A landscape with many peaks, sampled at points; each row gives a point and its height.
From any point a climber steps to the highest of the 2 points nearest to it. It stops when none of these is higher. Distance is the straight distance between rows; heights are no part of it.
K_253 h=40.4: [  2  13  -2  -9  -1  -2   6  10  12  -9   3  10  -7 -11  -6   4   4  14
  -2   7   9  14   3 -20  -6  10   7   7  -4  12   9  -6  -9   3  -6]
K_376 h=30.5: [  1   3  10  -5  -2  13 -19  -8  -8 -15  -1   3  -3   0  -2  -6  17 -13
  -2   8   2  21  15 -10  13 -10   3  -4  -4   0 -14  -2  -7 -10  15]
K_729 h=60.7: [ -9  12  20 -23   2  12 -17  12  19 -21  -7  12  10 -15  -7   1  21 -14
 -15   8   4  29  13 -13  -9  13   2  -7 -10  -2 -11 -12   2   1  19]
K_497 h=33.7: [  4   5   4  -7  17 -12 -10   3 -11  10  -8  -7   7  14  12   4 -24  10
 -25 -25  -3 -15 -12  -3   2   2 -18  -2  11   0  -1  -7  13   6  35]
K_923 h=48.2: [ -2  17 -23   6  -3   2  -1 -19 -20  16 -20  10 -10  28   4  11 -13  10
 -12  -2   8  12   6   4  10  -9   5  28  -1  16 -12   2 -24  -6  18]
K_457 h=57.2: [-15  11  -4  -9 -14  -2  23  20  24  15   8  -9  22  -6  -7   5  12   8
   9  16 -25  -7   8  13 -23   1  13   5 -14  -3  -1  13  -4  16 -16]
K_453 h=46.2: [ 11   6  -2 -22  14  10  -9   0  -3  -2 -17   3  18   6   4  -3  12   5
 -19   9  -4  16  -6   1 -15 -13  11  -9  -1   0 -12   2  11   5  16]
K_293 h=25.5: [ 10  -7   4  -8  21  -9   0  13  -1 -10  -7  10  -9  -1   5   9 -20  15
 -17 -19   7   2 -28 -11 -19  20 -19   6  18  10  29 -11  19   5  11]
K_262 h=38.6: [ -6   5 -13   0  12 -20   0   1  -4  12 -13 -11   2  21  15   6 -41   5
 -26 -25   9 -24 -11  -5   2  15 -17  -1  15  -3  -6  -8   3   5  26]
K_16 h=62.9: [ 14 -16  -1 -11   1   5  -1  -4 -11  -4  10   6   6   0   8 -16  15  -7
   8  12   0   0  11  -2  -6 -15   5 -15  -2 -14  -7  -6   8  -2  -8]
K_514 h=41.9: [-14  21 -12   0  12  -4 -17 -13 -15  -1 -15  10 -15  32  16  -1 -26  -4
 -11  -8  14   5   3 -23  17   6 -15  12   1   7 -13 -10 -15  -1  17]
K_983 h=21.1: [ 16 -13   2  -4  18   9 -10  -7 -31  -8   1  -8  -4  23  24 -17   4  -6
  12  -3 -10  -4  -5 -23   2  -6 -22 -16  -1 -14  -1 -17  14  -7  14]
K_607 h=47.2: [  2   9  -2  -9  -3  -7  22  22  20  12   7 -12  20 -19  -2   9  -9   4
  -7  -5 -11 -17 -10   6 -13   3  11  -5   8   3  10  17  18  16  -6]
K_241 h=57.5: [  2  -4  -7   3  -6  10  -5  -3   0 -11  15  10 -23   3   0 -21  23   6
  26   6   3  13   6  -9   9  -9  -1   3 -13   0   3   4 -11 -13 -25]
K_756 h=37.8: [  0   5 -12  -2   4  -5   3   4   4 -14   1  14 -18  -1  -1   5 -10  13
  -9  -1  19  11  -8 -24  -9  15   2   9  10  14  21 -13  -6   3   0]
K_675 h=49.4: [  5   2  -4  18 -24   0  12  -4   0  12  12 -12   3  -7 -11   2   9  12
  20   5  -4  -8   6  19   6 -13  17  17 -12   2  -9  21 -17  -6 -16]
K_977 h=29.9: [  9   4 -21  -1  16   4  19   3 -19   8   5  11  -5   9  13  -6  13  19
   5   4 -15   7 -19  -4 -22 -22   3   0   6   7  16   5  -1   3 -24]
K_92 h=18.7: [  8 -18  -2  18  -5  11  35  -5   4  10  11  14  23  -1 -11   3   8  10
  -3  16 -14 -14 -20  40 -34 -19  37  -6   0   4 -14  13  15  -5 -22]
K_611 h=24.6: [ 15 -20  14   3  -2  12 -15 -16  -6  -3 -11   8  11  -8  -9  -4  12 -20
  -7   4  15  21  18  24  18 -17  15  -9  -2  -6 -23   4   1 -10  16]
K_19 h=52.8: [  5  12 -20  20 -12   6  12 -19 -25  19 -12   1  -1  18   0  13  -5  13
   2  -5  -4   1   0  20  11 -21  14  29  -4  18 -11  12 -21  -3   1]
K_517 h=34.1: [ -3  11   8  -5   5  11 -28 -11 -14 -10 -10   2  -7  15   5  -1  -5 -17
 -10  -6   4  17   4 -19  24  -1 -10  -1   5   3  -9  -9  -8  -4  23]
K_772 h=48.3: [ 23  -7  -1  -9   1   8   1  -2  -6 -14   2  17  12   1  -5  -8  38   5
   1  25   3  28   9  13 -24 -16  21  -2 -19  -3 -10  -1  -5  -8  -7]
K_314 h=53.1: [ -4  12  -9 -15   3   2  15   7  -1  11   3  -9  10   8   5  -6  19   5
   7  15 -24  -7   2 -11  -8 -10   7  -4  -6  -8  -5  -2  -9  13 -10]
K_621 h=33.3: [ -6  21 -17   4   6  -9  33  23  -2  19  10 -10   5   6  16   1 -14  15
   8  -6 -26 -23 -19 -22 -16   2 -11   3  11   3  13   7   5  10 -19]
K_370 h=42.2: [ -8   5   0 -10 -10 -11  10   9  15  14  -5 -29  16 -11  -4  -2   3 -12
   3  -3 -16 -29  13   1   7  -3  -6 -16  -9 -15 -10  11  -6  16   3]
K_440 h=39.8: [ 13 -20  14   6  13  -2  -2   6   2 -14  19   3 -16 -19  -5  -9   4   6
  16 -12  -1   3 -23  -3  -4   3 -20  -2   9   6  33   2  22   0 -20]
K_736 h=42.9: [ -7  18 -14 -18  15 -19   8  15   5  13 -17 -18  18  16  13   3 -26   6
 -24  -7  -6 -18 -14 -25  -9  17  -5 -10   6 -14  -8 -10   3   3  19]
K_846 h=59.3: [  1 -16   0  16 -18  -5   5   2  17  -1  29   0   7 -11  -7  -9  18   9
  30  22   0  -9  23  29 -17 -10   9   6 -29 -14  -1  10 -12  -9 -25]
K_707 h=5.7: [ -2  18 -12 -15  -7   0  -1   0   3   3 -24   0  11   5 -10  11  -6   1
 -29  11  10  13  15  -2   1  10  17   6  -6   0 -21  -9 -17  -1  25]
K_340 h=42.5: [ 16   0 -11   3   2  11   9 -14 -17   5 -11   9   9   8  -1   6  14  18
  -9   8  -1  11  -7  20 -11 -26  26   8  -2   9  -9  10  -2  -2   7]
K_939 h=15.4: [ -8  -9  29   6  -4   5 -25 -10  -1  -2  -4  -4 -13  -9   2   4  -7 -15
   8 -17   2  -4 -11  -4  29  12 -13 -10  14   1  12  -5   7   1   7]
K_464 h=68.1: [-15  16 -11  -7 -18  -9   5   4  21  -7  -2  -9   5  -6 -10   5 -10  -6
 -11   8  13   1  17 -17   3  22   8   0  -6  -5  -9 -11 -18   2   6]
K_91 h=53.2: [  4   8   8 -29  17  18 -19  11   2 -14 -12   4  16  -1   3  -5  19  -9
 -15  11  -3  25   5 -12 -13  -2   3 -15  -8  -1 -16  -4   4   1  28]
K_174 h=48.8: [  6 -10  14  10 -17  -2  -2   4  21  -8  16   4  -2 -24 -19  -8  16   6
  16   3   5   7  15  14   1  -1  12   5 -13   0   4  21 -10  -5 -11]
K_637 h=22.1: [ -8  -4  30  -5  -9  -5 -18   8  25 -12   0 -17   3 -19 -10   3   1 -20
   5  -6  -2  -8   4  -6  19  19  -7 -18   5  -7   9  -6   9  10  11]
K_715 h=24.0: [  0 -25  23  -7   2  -4  -9   2  14 -11  16  -2   7 -15  -2 -12  22 -27
  16  11   2 -14  23  10  -5  -2 -11 -26  -9 -23  -3 -14  17   4 -10]
K_882 h=33.2: [ -2  -4   2   5  -8   5  -3 -12  -2  13  -4 -14  -5  -7   2  -8  -9 -18
  14  -6   0  -5   9   2  38 -10  -8  -3   0   1  -8   8 -12   3   4]
K_816 h=48.9: [ -7  22 -12 -23   4  -3  10   7   2  15 -15 -10  21  13   3   2   7   6
 -13  10 -25   7  -3  -7  -6  -9  18  -4  -6 -11 -16   1  -5  13   9]
K_94 h=23.3: [ 12 -14 -18   6 -12   5   6 -21 -35   5  10  18 -10  11  -2   4   9  -1
  13  19  18  -7  18  17  -6 -23  24  -2  -8 -11 -22   6   2 -26 -16]
K_165 h=23.2: [  1  -9  12 -20   8   4 -10   7  13 -10  -1  -7  18 -10   2 -12  23 -22
   5  12  -6   1  16  -5  -5  -3  -7 -20  -9 -20 -11 -11  10  10   6]
K_138 h=53.3: [ -4  -6  10  12 -16  -4   0  15  30  -5  26  -1   1 -24 -14  -3  19  16
  28  17   3   2  18  19  -9   5   5  17 -21   0  10  23 -13  -3 -16]
K_356 h=23.9: [ 13  -6  15 -12  16   5 -10   6 -17 -13   1  -8   4   7  14 -11   7  -6
   5  -3 -12   3 -10 -25  -1  -1 -19 -14  -1  -7   5 -19  14  -1  10]
K_398 h=26.6: [  5 -13  10 -12   3   0 -10  -1  -1   4  -6 -20  14  -3   8 -14  11 -20
   0  -1 -11 -14   9  -6  10 -11  -9 -25  -3 -17  -9  -6  10   9  12]
K_643 h=39.2: [ -1   9  -2 -11   5 -10  10  17   3   4  -4 -20  11  -1   8   7 -20   5
  -4 -12 -10 -22 -11 -22   2   8  -6  -5   9  -5   4  -3   7  13  11]
K_246 h=56.9: [  2  -6 -10 -10  -2   1  16  -1  -7   8  15  -8  12   6  10 -15  22  -3
  13  20 -12  -8  14  -3 -12 -17   7  -9 -12 -15  -8  -8   0   3 -22]
K_422 h=28.3: [-15  -1 -14   2  -5  -3   2  18  19 -14   7  14 -35  -8  -4  -2 -15  13
  18   0  11   5  -4 -30   1  30 -11  14   0  16  22  -3  -8  -4 -29]
K_823 h=8.9: [ -6   4  14   0   4   2 -21 -15   1 -11 -12  18 -15   1  -9   8  -7  -3
 -22 -15  23  19   2   1  11   9   0   1  15  12   8  -3   3   2  27]
K_127 h=63.6: [-13   0  -6 -15 -11 -14  12  20  24  -8   3  -8   5 -12  -4   5 -17   0
  -9   6  10 -10   8 -17  -7  27   2  -7   3  -1   6  -6  -5  10   1]
K_841 h=48.6: [ 11  -3  -7  13  -3   7  10 -18 -12  13   0  -1  14  -1   5  -3  -1   4
  -4  -2  -6  -6  -2  29   4 -29  17  -2   4   2 -14  12   5  -2   3]
K_402 h=41.0: [ -2  -5  19  21 -17  10 -16 -15   7   1  -3  13 -22 -10 -12  -4   3 -21
  16 -11   8  21   8  13  39   5   0   6   4   3   1   7  -9 -18  -5]
K_485 h=26.7: [ -1 -18  17  -1  -6   5 -18  -9   4  -9   9  -8  -2  -8  -2 -15  22 -36
  16  13  -1  -7  32   8  16  -3  -9 -26 -10 -26 -17  -8   6  -6   0]
K_549 h=27.9: [ 12  -2 -20  -1   9   9  19  -1 -18   3  14  10  -3  14   9  -7  24  13
   9  22 -12  10  -5  -1 -19 -22   9   6  -2   0   8  -1  -3  -1 -33]
K_906 h=54.5: [-11  13  -5 -16   2 -14  20  29  30  14   6 -14  23 -12  -4   7   8  -1
   6  12 -22 -16   6  -2 -22  10  -4  -1 -14  -9   8   6   0  23 -14]
K_798 h=22.0: [ 16 -19  -8  21 -20   0   9 -17 -19   4  16  15  -1   3 -14   4  13   7
  18  26  14 -11   8  28 -10 -15  30   8 -14 -11 -21  12  -6 -28 -27]
K_677 h=54.0: [  5 -10  -1   9 -10   1  -5   0   4 -10  21  12  -7  -7  -8 -14  33   5
  29  22   6  12  22  10  -9 -11   5   5 -26 -11  -5  -1 -10 -15 -24]
K_57 h=61.6: [  0  10 -11   3 -17  -2  12  -8  -4  25 -12 -13  15   0 -13  14  -7   1
 -10   2  -6  -2   4  21  15 -13  22  15  -5   6 -19  11 -17  -2  15]
K_966 h=46.0: [ 14   4  -5  -1  21   2  20  10   3   8  -7   8  13  -3   1  11  -4  21
 -20  -1  -7  -1 -29  19 -30 -15  12   1  15  12  14  15  18  10  -7]
K_810 h=30.2: [-18  15  27   1   5  12 -31  -3   0 -24  -2   8 -15   3   4  14   2 -19
 -14  -2  12  23  -6 -27   7  26  -8  -7  15   2   3 -23   0 -10  14]
K_254 h=53.0: [ -3   2  -1  17 -27  -4   7   1   4  13  10 -18  15  -5 -15   0  18   4
  24  15  -9 -13  18  28   2  -9  13  11 -25  -8 -17  14 -23  -4 -12]
K_622 h=43.7: [ 17   2  -2  -7   0  11   8   1  -7   1 -15  10  17   3  -6   1  28  18
  -7  24  -7  21  -6  21 -21 -14  37   8  -9   4 -12   0  -5   1   1]
K_753 h=61.7: [-14  19  -7   3 -24  -2  23  13   9  13   2 -13  19  -2 -15   6   5  12
   3  15 -19  -6   8  14  -9   5  21  15 -19  -1  -8  11 -12   8  -6]
K_998 h=29.3: [-21   4  -3  10 -10  -1  -5  14  18 -21   7   4 -28  -3   5  -4 -21   2
  16  -5  17  -1  -2 -31  12  35  -9   6   5  10  17 -11  -6  -5 -22]
K_305 h=35.6: [ -2   6   0  -2  10   0  -9   9   8 -24   2  19 -26  -4  -6   3  -6   8
  -4   0  17  22  -9 -31  -6  22  -9   5  11  12  25 -22  -1  -5  -9]
K_36 h=33.5: [-18   0  16   3  15 -10 -27 -10  -8  -2 -14  -5  -9  19  14   9 -37 -14
 -12 -20   7 -10 -11 -16  21  22 -24   1   9  -1  -3 -25   2  -2  28]
K_984 h=34.5: [-16  11 -25   9  -9 -12  12  -9  -2  17  -4  -9  -4  14   6   6 -45  -6
 -17 -13  13 -17   5  -4  13  11  -9   7  12   5  -8  -1 -16   8  11]
K_374 h=30.8: [-22   5  -4  10  -5  -5  -6   1  11 -19   0 -10 -14   4   6  -1 -27 -13
   1  -3  18 -10  -3 -35  16  36 -10  -4   8   6   3 -23  -8   2  -6]
K_40 h=29.7: [ -2 -10  10  -6  -2   2 -10 -11  -4   0  -4 -20   3  -5   4 -12   7 -33
   9   3  -7 -12  18  -1  31  -9  -8 -24  -1 -14 -12  -5  -2   5  10]
K_379 h=27.8: [-19  10  26  -7   3   3 -26  -1   6 -18  -8  -8   0  -2  -3  12  -8 -28
 -20  -1   9   5   2 -25  13  30  -8 -13  11  -7  -3 -23   1  -9  21]
K_969 h=20.5: [  9 -19  -3  21 -15   2  23  -8   0   5  20   5  17  -2 -12   2  11  10
  11  16   2 -19  -2  37 -19 -18  33   1 -13  -7 -15  14   1 -16 -25]
K_567 h=45.2: [-11  16 -15   8   1   0 -12 -17 -15   6 -16  16 -21  23   2   8 -19  -2
 -15  -5  18  15  11  -3  18  -2  -6  20   0  14  -9  -5 -22  -9  16]
K_47 h=27.7: [ 11   1  14   7  -6  18 -19 -13 -11 -13  -8  12   3  -2 -10  -4  25 -21
 -10   7  10  38  17  10  13  -9  13  -2  -6  -2 -21   3  -7 -21  21]
K_427 h=52.2: [ 16 -17  -4 -12  -5  10   3  -5 -14 -12   1  22  15   8  -6   1  31  -3
   5  35  11  16  24  22 -29  -9  27  -7 -21 -20 -30  -2   5 -16  -9]
K_945 h=55.2: [ 10   5   3 -10  13  -1  20  19  15  10  -2  -1  21 -11   4   7   0  11
 -12   2 -19  -4 -23   9 -24  -6  13  -6   7   4   5  13  20  13 -13]
K_297 h=14.4: [-11  -3  15   8  14  12 -34 -14 -26 -14 -16   7 -24  22  21  -2  -4  -8
  11 -18  -8   4 -24 -23  19  14 -36   2   4   2   8 -15   8  -8   5]
K_150 h=17.7: [  3 -12  11   2  15   9 -26 -14 -31  -6  -7  -7  -9  21  24 -11  -7 -10
  12 -18 -10  -4 -17 -19  16   3 -31  -4  -2  -4   3 -16   8  -5  18]
K_215 h=54.7: [ 24 -20  10  -5  17  -8   9  22   3  -2  15  -6  10 -18   6 -11   9  -5
  15   2 -18  -9  -6  -5 -15   2 -16 -11  -2  -8  20 -10  17   7 -20]
K_397 h=25.3: [-11   3  22 -23   1  -3 -19  13  23 -10 -13 -11   9 -11 -11   7  -2 -25
 -13  -3   2  -2   7 -18   7  25  -7 -18   1 -13  -7 -14   8   6  24]
K_957 h=57.6: [ -9  18 -18  11 -22   0  12  -9 -12  27 -18 -12   6   9  -7  11 -15  -1
  -3   1   2  -2   8   9  24  -7   7  25  -4   8 -17   8 -27  -7   8]
K_657 h=60.1: [  3  -2   4  -1   8 -13  12  28  30   1  24  -1   9 -22  -5  -1   8   5
  20  12 -15  -4  13   3 -21  10 -13   8 -13   4  25  14  -1  20 -27]
K_378 h=35.5: [  1  12 -17  -4  13  -5   7   4  -8  -8   2  14 -16   2   5   4  -8  20
  -4  -6   6   6 -17 -20 -13   4 -10  12  12  16  21   0  -1   6  -8]
K_83 h=49.0: [-11  -3  -5   3 -22  -7  15  -2  16  16  10 -22  24  -7 -11  -5  19  -5
  19  16 -17 -21  22  32 -10  -7   6  -2 -29 -21 -17  12 -10   4 -10]
K_25 h=43.8: [  9   6   0 -11   1   9  -4   1   5 -16   4  13   1  -4  -8  -3  26   9
   0  12   3  25   2  -4  -9  -7  13   8 -10   8   2   1  -9  -2   1]
K_100 h=56.1: [ 12 -13  -5 -19   9   6   3   0 -15  -7   7  16  11   7   2  -3  23 -10
   9  30   8   4  27   5 -25 -15  13 -12 -12 -23 -16  -8  16  -8 -15]
K_782 h=45.6: [ 11  -3 -11  31 -18   5  17 -11  -7   6  10  -1  -3  -4 -14   3   9  22
  18   0   0  -2 -12  29  -2 -19  21  13  -8  14   1  27 -10 -15 -23]
K_972 h=13.0: [-13  -9  21  12   0   2 -26 -16  -8  -1 -13   8 -19   3   0  10 -15 -12
   0 -28  11   3 -11   3  27  13 -20   2  21   7  14  -6   7  -2   9]
K_53 h=26.5: [ 12  -8   4  -2  11  -5   2   6  -8   8  -4  -7  11  -7   9   0 -15   9
 -14 -27  -7 -16 -24   7  -3 -11 -12 -10  15   0   6   4  27   7  19]
K_203 h=59.0: [-11  14  -6 -24  -2 -13  16  25  31   3  -3 -11  15 -10  -3   9  -4  -1
  -8   9  -6 -11  10 -10 -20  17   1  -2  -5  -9   3   2   0  19   1]
K_281 h=39.9: [  8   7  -8  10  10   2  24   0   1   7  -8  15   1  -4  -3  17 -11  26
 -22 -14   3 -10 -27  26 -32 -12  18   4  22  21  18  22  20   6   1]
K_894 h=26.3: [  5   2 -27   7  -1   9  24 -13 -30  12  12   5  -7  33  10  -8  15  17
  11  18 -15   4  -6   9 -19 -28  24   4  -2  -1  -5   0  -4  -5 -25]
K_34 h=61.9: [  7  -9  -4   0   9   8  -5   7  -1 -12  19  11 -21  -1   5 -22  25  -4
  31  13  -4  11   4 -17  -1  -6 -15   0  -7   1   9 -11  -2  -8 -34]
K_419 h=10.5: [ -3 -22   6   8  12  13 -33 -16 -29 -13  -8  12 -27  16  10 -10   3  -1
   7 -24  -2   1 -29   2  12   4 -34   1  13  -4  17 -11  18  -7  -1]
K_888 h=45.3: [-11   2  -7  -5 -12  -1  13   0  18  16   6 -27  20  -8  -6  -6  17 -15
  12   6 -19 -26  23  13   7  -7  -2 -13 -23 -19 -15  11 -11  16   0]
K_954 h=24.7: [ 12  -8 -28  10  -5   8   9 -23 -41   4   0  12  -7  26   6   0   9   8
   7  15   5   6   0  20  -8 -28  23   5  -6  -6 -14   5  -2 -20 -15]
K_291 h=21.7: [  9  -8   5   4   4  -5  -5  -9  -9  15  -4  -4   5  -3   5   2 -16   2
 -15 -27   5 -17 -14  21   0 -22  -5  -5  20   8  -1  14  15   9  19]
K_689 h=55.6: [ 13 -13  -7   0   3   2   4 -13 -15   3   7  -2   6   1   8  -9   3   2
   3   2  -1  -8   4   9  -1 -27  10 -13   3  -6  -7   4   4   3  -5]
K_146 h=10.6: [ -9  -6  13  12   3   2 -22 -16  -6  -9 -12  23 -32   5  -9   8  -8   1
 -15 -24  24  15  -9   6  10  12 -13  12  23  11  16   1   4   0  12]
K_28 h=66.3: [ -6  16   9 -16  -7   3  -9  12  18 -17  -5   8  11 -11 -16   2  27  -9
  -6  17   3  24  22  -9  -6   7   4   3 -18  -7 -13  -8 -18  -3  15]
K_755 h=33.1: [-15   9  16   3   9   5 -21   5   2 -31   3  16 -24   1   2   8  -1  -6
  -7  -5  14  20 -21 -35  -2  34 -16   1  15   5  22 -28   2 -10  -7]
K_371 h=50.1: [ -2  -1  -9   9  -6   4  12  10  14   4  23  -6 -15 -10   2 -13   5  17
  32   2  -9 -10   2   1   0  -7   0   9 -10  11  11  23  -6  -3 -33]
K_708 h=34.7: [-13   2  -5  18 -20   4  -5 -12   1  14 -11   8 -22  -7  -9   5 -20  -9
   6 -12  15  13  12   5  42   4 -12  20   0  15  -5   8 -17 -11   5]
K_950 h=45.4: [ -9  22 -19 -26  12  -8   5  13   4  14 -21 -12  19  17   8   5 -15   5
 -29   7  -8  -7  -6 -21  -7   9  12 -11   1 -12 -12  -6   0   8  14]
K_466 h=32.7: [-16   8 -18   8  -3  -7  -1  -3   1   0  -6  -1 -24   4   7  -1 -38   2
   2 -12  14 -14   3 -21  21  18 -14   6   9   9   0  -5  -9   5  -2]
K_214 h=42.8: [  2   8 -13  35 -16   8  26  -9  -7   6   2   7  -8   2 -11  11   1  29
  10  -8   0  -5 -21  30 -11 -13  19  24   2  24   9  30  -5  -8 -18]
K_730 h=26.0: [ -2  -8   6   4   9 -10  -8   3  -4 -14  -4   3 -19   1   2   9 -26   9
  -5 -19  11  -4 -20 -15  -2  26 -21   4  19   9  24 -15  14   4   8]
K_301 h=20.7: [ 13 -18  12  17 -11   2  -6 -23   1   6   2   0   3 -18 -14  -6  -1 -19
   3  -3  13   9  13  29  31 -17   8  -3   0  -2 -11  15  -6  -8   4]
K_558 h=32.6: [ -3  17 -21   4   4  -2  25  11  -7  12   9   3  -6  11   8   6  -7  25
  -1  -7 -10  -2 -20  -8 -16  -8   2  11  14  16  17   9   2   6 -21]
K_982 h=40.5: [ -1  -3   6  -8  -2  -8   9  13  17   7   6 -23  17 -17   4  -6   5  -4
   3  -4 -13 -24   0   4   1  -2  -6 -15   1  -9   1   7  12  17  -1]
K_911 h=68.7: [  4  -5   2  -3   7  -3   0  13  18  -9  25   7  -8 -16  -1  -9  19   1
  26  14  -8  11   5  -6 -12   0 -12   8 -13   2  20   5  -5   4 -33]
K_317 h=17.8: [ 10 -10   7   6  14  -1 -14 -19 -12  15 -10   4  -2   5   4   1 -13  -6
 -21 -23   6  -1  -3  20  14 -21  -8  -2  13  10  -5  12   9   7  25]
K_41 h=36.0: [-16  13 -30   9   1 -18  17  -2   1  14  -7 -16   3  24  18   1 -44   0
 -23 -14   6 -25  -2  -8  -4  13  -6  -2  17  -4  -7  -8  -3   9  11]
K_759 h=34.8: [ 11 -23  23   1  10   4 -12   2  -5 -16  10  -1 -10 -11   1  -7  11  -3
  16  -7  -8   2 -23 -10  -1   9 -24  -6   5  -5  30 -14  22  -2 -14]
K_20 h=37.7: [-16  11  10  -2  19   0 -29 -15 -11  -2 -14   0  -6  21   6   7 -23 -26
 -16  -7  10   8   5 -20  25  12 -18   0   7   4 -14 -14  -4  -5  29]
K_891 h=30.1: [  5  -7  -3  -1  16 -17   8  10   0   0  -4   6  -7   1   7  11 -27  20
 -30 -24  12 -13 -22   9 -23  13 -13   4  23  14  25   1  27   9  14]
K_518 h=54.6: [ -2   0  -1   5  -3  -7  20  24  27   0  26  -3  -2 -23  -4   2  -2  12
  20   9  -6  -5   4   2 -17   8  -3  11  -3  15  23  26   2   4 -28]
K_418 h=36.1: [  7   9  -2  -9  11  -9  21  19   0  15   2 -17  17   1  14  -1  -7  10
   4  -9 -21 -17 -14 -21 -10  -1 -10  -8   7  -6   9  -2  10  11   0]
K_33 h=18.6: [  1 -16  36  -1  -4   4 -23  -4   3 -13   5 -13  -3 -14   2  -6   7 -18
  12  -5  -5  -7  -7  -5  21  10 -10 -19   8  -9  13 -14  17  -1   4]
K_843 h=7.5: [ -4   6  -4  -4   9  -2 -14  -9   1  -6 -15  16  -8   8  -3  11 -20   0
 -37  -8  27  16   9   7   1   8   8   1  11  10  -4 -13  -5  -4  32]
K_272 h=17.4: [ 14 -20   5  11   0   4 -10 -26 -10   9 -11   7  -3  -4  -4  -3 -11 -14
  -9 -16  12  10   4  27  24 -22   3   0  10   6  -4  11   1  -3  16]
K_133 h=6.4: [ -1  19 -14 -11   4  -2  -4  -4  -2   5 -23  10   2  14  -3  11 -10  16
 -34   1  12  13   5   4  -7   1  18   5   2   8 -10  -4 -10   0  23]
K_837 h=29.8: [ -6  -4  12   4   9 -12 -19  -3  -7  -9  -8  -5 -10  13  11   8 -37   0
 -11 -26   8 -15 -15 -17   6  28 -21   1   8  -1  10 -21  13   0  22]
K_788 h=34.2: [  2   3 -14   5  16 -14  20   7  -3   9  -4  10  -6  10   8  15 -20  27
 -28 -27   9 -12 -25  16 -34   1  -9  10  26  17  19  11  20  11   9]
K_395 h=37.6: [ -5  -7   6  20 -11  11 -12 -18  -2  13  -6   7 -18  -5  -6  -4  -8 -14
  12 -13   5  15   9  10  47  -8  -9  12   2   7  -4  10 -10 -12  -2]
K_897 h=45.7: [  7 -11   4   8  -4   0   3   2  11  -9  19   1 -16 -16  -5 -11   4  13
  21  -6   4   0  -5  -3   7  -3  -5  -3   2   9  21  17   3   3 -21]
K_662 h=28.5: [ 10 -17  24  -5  10   2  -6  -1  -8  -9   2 -14  -6  -4  17  -3  -6  -1
   8 -16 -18  -9 -23 -16   7  17 -24  -6   1  -2  15 -18  21  -2  11]
K_421 h=69.3: [ 21 -11   3  -7  17  -8  18  22   7  11   9  -4  22 -16   7  -1   4   1
   0   5 -20  -6 -15   7 -23  -9  -5 -10   7   0  12   3  17  13 -21]
K_725 h=71.6: [-19  18  -5 -10 -16  -5  -4   7  19 -10  -7  -5   4  -8 -20   5   9 -14
 -11  11  10   7  27 -18   7  21   4   3 -18 -10 -16 -14 -30  -7  14]
K_616 h=66.6: [ -7  15  -8   2 -20   4  20  -4  -3  22  -6 -18  24   4 -13   3   6   5
  -4   5 -19  -5   3  16   0 -10  26   7 -10   2 -17  11 -13   1  -1]
K_820 h=44.5: [ -2  -5  22  16 -18  -1 -11  -6  13 -10   6   6 -18 -19 -15  -3  11  -6
  12  -4   9  11  13   7  26   5   8   4   0   1   5  14  -6 -11  -3]

For each start below, name the point where the climber stops.
K_301 | K_20
K_708 | K_846
K_514 | K_616
K_637 | K_756
K_998 | K_262
K_983 | K_911
K_843 | K_756
K_621 | K_16
K_253 | K_16

For each start below, name every point that the climber comes to, in order.
K_272 | K_301, K_611, K_47, K_376, K_517, K_20
K_133 | K_843, K_823, K_146, K_972, K_939, K_33, K_637, K_397, K_379, K_810, K_755, K_305, K_756
K_297 | K_150, K_983, K_356, K_662, K_759, K_440, K_897, K_371, K_518, K_657, K_911
K_882 | K_395, K_402, K_820, K_174, K_138, K_846
